Each row is a point on a tangle of strands that fork, close into loops and nearly touch. The rows are in no order.
In the rows, 128 means zero.
Two points are linked if the straight distance between their rows is under 141. Some points are linked to none.
Sutu: [166 114 148 101 150 107 122 130 143 171 129 108 147 121 156  95 127 110
 146 113 165  69  97 108  86 141 153 145  92 148 115]
nabu: [175  68 107  99 114 120 108 158 162 147 127 129 150 160 130 144 138 179
  92  95 162 157 148  89 120  82 137 210  93 142 108]
mip: [138 172 171 108 133 117 144 100 139  96 136 121 116  68 146 100 113 111
 133 135 105 131 133 169 105 189 135  83 174 130 122]
pir: [100  97 121 135 132  99  89 165  72 138  81 123 144 141 110 119  92 122
 154 132 104 102  86 146 134 134 144 120 107 103 146]
Zep: [102 106 158 148 106  80 137 115 148 113 107  71 129 128 170 124 115 106
 126  85 114 101 137 178  79 152 138 142 141 127 132]
Vude: [112  75 108 140 152 132  65 156  94 134  83 146 131 132  99 163  80 124
 144 152 125 136  93 106 121 114 101 133  86  74 157]
Vafiv: [183  86  74 106 150 134  85 154 136 220 139 164 174 161 137 120 150 134
 114  96 179 108 101  92  92  98 120 189  61 118 121]
tel: [ 53 192 208 160 130 120 118 126  82 102 133 152 138 108 170 140 153 107
 164 130  86 158 156 172 162 127 104  90 154 154 119]
fum: [102 116 126 130 122 105 118 176  80 133 104 125 166 154 130  94 130 142
 141 103 119 129 104 148 165 106 178 121 121 127 129]
rem: [216 106  78 100 132 131 114 121 184 158 147 110 133 136 139  82 134 140
 126 105 165  86  96 108  83 111 151 135 107 149 119]
gen: [148 116  63 172 174 171 109 115 127 149 144 148  94 135  69 140  98 112
 115 188 158  95 110  94 124 117  88 116 119  66 151]
Nedu: [111 138 103 156 123 147 180 135 139 118 131 104  99 134 113 157 127  84
  97 143 114 109 144 126  91 164 163 130 163  95 148]
tenet: [ 96 119 134 150 106  81  58  89 133 152 105 129 155 135 173 171 128 133
 175  87  99 116 107 184 125 101  61 117  70 140 125]
sot: [128 140 200 135 173 129 156 101 181 130 144 120 155  78 157 158 162 103
 128 142 174 123 168 104 109 156 119 145 107 135 112]
Lar: [150  78 128 125 100  74 100 113 156 105 114  76 107 127 149 121  82 133
 126  84 118 115 127 135  74 128 108 145 132 141 125]
gan: [ 77 166 144 161 119 140 141 130  63 114 128 197 129 173 179 177 167  75
 129 122  90 172 162 123 169  96  84 152 110 138 119]
motam: [114 166 137 137 143 128 127 112 135 178 107 117 160 109 134 115 147 129
 201 132 109  76  86 126 175 114 133  87  98 181 114]
lutot: [142 119 132 123 151 121 146 111 171 182 112  80 144 113 122  94 122 112
 198 139 130  36  76 110 121 145 137 119  86 166 134]
vav: [ 97 174  87 182 141 169 126  86  94 126 122 166  99 140 129 172 141  99
 121 152  98 147 119 119 157 111  84  84 125  96 148]
pegob: [141 131  52 135 124 128  89  96 122 137 120  97 149 133 116  64 121 118
 141  93 124 110  70 162 162 101 124  55 152 129 144]
lani: [ 83 190 127 151 106 121 119 104  86 131  97 126 145 126 144  95 142  89
 134 109  72  87 110 211 143 148 128  52 174 140 124]
gis: [137 131  94 121 133 166 152 171 121 115 144  89  90 145  76 141  96 132
 104 161 155 152 148  25 141 117 141 140 150 118 142]
seb: [ 77 123 138 169 109 108 141 115 118 100 113 134 128 156 139 176 143 143
 127 123  98 149 154 170 137 106 112 127 130 119 135]
zem: [166 170 100 102  89 151 142 119 140 124 141 156 131 138 163 121 170 124
 116  88 111 146 118 154 120 113 174 101 139 167 120]
Fuzoz: [151 146 183 105 129 112  90  90  93 158 104 185 112 110 193 145 114 120
 140 116 122 122 135 115  93 136  48 148  87 164 104]
Tob: [138  74 147 103 133 123 121 149 119  95 115 119  74 134  49 116  41 179
  94 196 124 111 149 124 114 174 128 143 161 100 138]
voni: [135 131 156 119 158 146 200 138 170  89 196  57 137 116 111  77 172 125
  96 127 205 119 175  92 156 138 153 132 159 115 133]
Gibom: [181  83 133 110 113 112 113 126 184  89 138  80 123 126 149 116  96 141
 101  92 162 163 150 109  93 112 115 158 156 133 117]
lolon: [ 77 176 142 133  88 125 150 159 133 161  88 105 138 107 118 138 129 105
 186 150  55  73  85 154 101 177 208 108 132 145 122]
todi: [168 121 141 101 163 135 124 136 157 112 166 129 177 116 141  86 190 129
  96  98 200 153 139 162 128 119 156 139 135 108 103]
fugu: [199 122  49 116 107 129  73 127 116 127 140 171 114 129 124 110 107 119
  91 110 126 131  96 169  83 113 136 105 152 120 125]
rikod: [115 106  96 126  85 118 169 128 181  99 129  68 110 132  90 135 118 168
 144 132  98 151 122 141 138 138 170 107 156 132 145]
Vipoz: [150 131 124 132 149 139 157 115 106  91 198 140 116 134 121  76 154 124
  64 114 191 149 187 157 133 129 102 137 179  94 137]
Sol: [ 98 140 202 145 173 108 176 102 159 130 130 101 142  82 124 120 136 103
 153 168 132  67 141 141 107 191 133 128 121 126 129]
fot: [140 138 166 120 112 128 134 127 162  80 138  99 132 101 184 150 132 103
 115  86 132 186 156 111  93 126 131 139 154 147 116]
zotek: [123 120 158 123 122  97 117 123 100 153 120 189 164 156 185 146 169 105
 114  82 136 114 142 190 106 113 107 171  93 144 110]
Rut: [145  90  78 155 189 152 128 106 167 154 143 116 113 121  63 114 107 116
 162 191 159  68  91 103 142 132 104 121  97  91 160]
faf: [116  76 164 113 151 150  90 153 134  88 107 126 104 130  76 186  63 164
  76 175 147 181 182  77 148 128  95 180 137  85 135]
Dup: [157 130  31 123  91 137 135 131 134 114 145  70 126 142 114  60 121 126
 128  94 126 138  91 143 138 106 165  70 181 130 156]
Rok: [147 139 134  79 100 145 147 169  79  81 127 175  84 134 101 140 100 126
  71 153 105 181 164 124 114 149 165 151 178 131 128]
pifo: [141 116 159 110 141 118  90 102 115 177 134 183 126 137 163 152 123 139
 122 109 156 149 148  92 105 118  23 198  68 130  96]
baf: [131 154 172 128 143 125 141 118 175 131 138 112 168  96 182 150 163 100
 150  98 150 150 130 125 109 124 139 129 114 153 104]
Girum: [127 114  93 125 107 141 136 150 135 168  97 132 145 114  92 126 124 163
 177 171  87  85  73 108 158 129 196 119  94 147 148]
kono: [135 159 155 121 149 120 117  96 104 102 137 170 131  91 144 114 130 134
 124 129 129 142 130 183 144 149 110  91 158 129 113]
fuga: [133 147 142 125 152 138 171 109 136 118 160  83  96 109  98  73 122 130
 148 159 149 102 124  86 149 155 119 104 147 131 131]
nev: [ 72 143 163 151  91 103 177 141 116 110 124 111 127 147 158 137 154 113
 116 106  94 114 162 179 115 142 163 143 156 140 123]
bunub: [138 174 120 114  97 130 133 116 139 137 115 105 137 113 153 107 150 137
 161 101 100 116  91 143 138 124 160  77 138 181 117]
mavol: [124 114 154 135 154 130 144 117 127  71 153 139  75  98  74 137  79 152
  89 196 131 132 172 135 115 171 104 125 177  86 147]
Tes: [186 136 107  80  94 157 162 158  98 114 147 195 101 165 134 144 150 131
  61 128 124 161 155 120 125 111 188 171 139 161 115]
lapu: [109 153 157 116 131 105 140 146 133 115 109 107 140  91 117 106 121  98
 148 137  97  94 100 194 105 188 193  98 158 119 122]
Fadaz: [139  99  70 142 149 111 107 103 158 131 118  84 126 129  94  93  98 121
 167 139 128  89  79 145 141 128 109  84 127 110 150]
tol: [165  92 123 122 167 141 139 146 175 120 168  87 155 122 111  84 153 124
 115 117 213 134 133  97 141 112 144 145 131 106 121]
bibo: [ 42 185 168 166 129 117 136 120  59 111 114 131 123 122 127 111 138 112
 155 142  77 114 139 177 165 158 108  74 157 121 127]
tavu: [103 148 176 146 179 140 160 106 154 106 131 105 106  75  94 135 112 111
 167 190 123  98 132 115 146 183 111  95 124 109 144]
Binos: [134 151  86 138 143 136  72  93 113 163 126 193 158 146 162 139 163 102
 122  93 125 152 107 155 142 100  71 118 112 115 114]
kenap: [ 94 192  96 170 125 167 153 128 105 127 136 163 121 152 148 175 166  70
 130 127  98 178 138  99 172  99 124 110 129 127 139]
Kega: [113 100 127 116 122 138 169 168 159  97 124  52 116 135  79 137 107 158
 135 144 133 159 148  84 168 128 162 143 142 118 148]
pura: [145 101 120 121 165 159 100 158 129 115 139 143 108 125  78 162  94 138
  97 167 168 172 152  57 134 121 108 163 133 101 120]
sizap: [121 144 148 124 114 127 139 122  79 123 107 139  81 137 136 135  94 125
 128 133 100 122 124  81 116 142 100 129 124 139 120]
seke: [140 105 127 159 142 129 159 119 143  70 177 114 101 120  99 123 110 122
  59 147 172 163 188 139 104 146  95 143 190  72 150]
Nole: [ 85 126 178 137 146 131 113 126 103 141  94 124 109 124 131 163  98 137
 170 150 114 114 130  71 140 132  81 129  91 135 128]
Muto: [ 82 148 156 157 149 125 109  92 132 168 106 123 130 116 138 154 128 151
 206 154 112 105 103 109 158 111  68  97  77 148 130]
bedek: [ 76 142 169 115 121 122 157 166 104 100  99  81  99 116  73 100  82 135
 166 159  92 126 115 108 150 187 163 106 165 111 131]
zelol: [174 100  65 112 132 150 103 164 103 202 131 205 142 166 117 152 133 137
 107 132 147 128 115  62 113  92 132 195  74 120 129]
deg: [191  97  50 122 126 129  92 111 174 196 131 138 167 139 132 111 150 148
 137 100 141 103  77 118 107  83 134 141  76 137 133]
semem: [126 110 134 122 114 126 117 161  68  99  97 156  85 144 117 150  72 117
  88 142 101 145 136 123 101 154 139 144 150 106 135]
vot: [108 135 108 155 116  97  55 113 139 146 113 135 184 131 184 151 156  94
 154  62 120 158 106 187 139  79  92 107 111 125 118]
raru: [131  63 132 132 150 124 100 135 122 122  94 151  99 128  69 162  73 166
 119 190 127 103 122 130 119 146 109 148 104  85 146]
mazag: [199 112  58  99 101 167 130 177 161  98 188  76 139 150 116  51 157 141
  82 104 194 141 119 105 101  93 202 119 171 118 141]
teli: [ 99  98 140 128  97 123 160 162 165 106 122  83 148 147 118 170 154 177
 128 117 143 181 166  97 175  84 162 168 122 150 122]
Popok: [ 70 105 183 159 126 101 100 102 122 100 120 159 139 135 167 178 137 147
 130 110 113 185 171 157 152  98  49 152 118 112 122]
Des: [ 98 184 178 124  97 109 117 124 117 112 120 170 147 112 195 138 167 116
 153 101  82 155 138 200 140 121 144  99 141 193  94]
ped: [135 118 184  92 123 126 167 168 144 104 124  97 132 109 127 131 126 135
  90 137 147 132 166 116 108 162 197 163 148 135 112]
bib: [113  70 133 120 110 110 134 162 161 166 103 109 161 156 132 182 136 178
 132 107 132 132 139  97 134  90 151 193  70 153 120]
Kir: [130 120  75 129  87 116 114 123 119 184  94 136 116 131 131 144  99 148
 177 125  79  78  64 109 117 111 139 126  85 160 142]
pab: [190 165 147  91 164 147 135  93 104 132 168 196 107  91 120 100 144 146
 103 153 156 117 136 156 126 157 128 106 146 150 106]
mese: [121 141  60 144  85 148 178 143 161 116 156  59 149 163 130  83 178 135
 115  86 142 132 126 130 150  99 190 101 164 128 157]
goke: [ 86 163 122 156 136 145  88 114  76 171 122 214 163 164 170 169 171  96
 148 115 100 147 124 132 169  83  60 136  77 132 117]
Rek: [ 99 145  79 120  69 144 184 163 168  83 155  63 120 142 103 129 156 134
 116 117 114 192 140 152 138 129 205  97 183 114 161]
vin: [128 146 139 101 143 142 194 137 134  88 194  73  97 124  65  69 134 145
 116 160 175 144 161  86 167 156 140 105 176 131 156]
lemi: [117 140 177 134 150  97 109  71  98 165 118 138 140 106 168  98 115 105
 151 112 133  67 121 145 115 145  54 113  96 141 118]
Dilik: [138 128 126 127 162 140 131 125 114 110 163 181 159 135 138 115 176 100
  75 109 176 166 158 170 133 119 136 150 143  88 120]
Vugas: [139 149  81 155 145 160  98  87 122 121 119 153  73 109 105 154 101 118
 132 167 118 128  96 113 127 130  75  75 136  95 140]
dok: [175 137  91  96  78 145 134 138 132 131 140 201 135 164 169 149 175 142
 101  99  98 178 124 134 129  90 174 163 109 172 105]
riz: [104  97 156 139 126  94  61  84 131 117  97 159 125 122 153 182 100 168
 149 125  97 153 124 151 121 119  44 129  82 119 122]
vaf: [151  88 204  95 143 106 111 100 138 146 128 137 120 122 150 139  97 169
  98 128 157 125 185  87  98 137  50 205  94 149 111]
biso: [ 81 137 132 119  80 117 155 196  77 108 104  78 123 146 110  91 110 128
 151 113  94 133 114 112 142 139 193 121 161 136 127]
butu: [ 82 201 122 159 105 138 158 120 110 179 101 129 141 126 153 136 173  73
 147 133  83  62 107 186 120 151 178  91 143 146 123]
Gefe: [167  94  68 119 120 142 127 171 119 182 114 160 141 140  86 127 117 170
 125 152 124 108  93  80 139 101 188 151  94 131 141]
Dov: [174 120 168 102 155 125 135  98 132 128 157 171 111 118 120 109 122 173
  97 132 164 137 164 114 119 142  86 160 127 143  99]

A piece is all that can be reached along the links. How many separate loops has the piece of each point below (a circle has one, a figure eight two, a Y none), and how many tips (points with one link)?
Gefe | loops 1, tips 1
goke | loops 0, tips 3
butu | loops 0, tips 2

How many points has the smallest loop of links through each point below? Write none if it is on no loop.
Nole | 10
bibo | none
Sutu | none

Name the points in between on the shortest way along the links from the first point to the second, in order.
raru, baf | Tob mavol seke Vipoz Dilik todi tol voni vin fuga tavu Sol sot
goke, Dup | gan kenap vav Vugas gen Rut Fadaz pegob
seb, fuga | nev Zep Lar Gibom fot baf sot Sol tavu
sizap, Girum | Nole Muto motam lutot Sutu rem deg Vafiv zelol Gefe
vaf, lani | Dov pab kono mip lapu lolon butu
bedek, seke | biso fum pir Vude raru Tob mavol
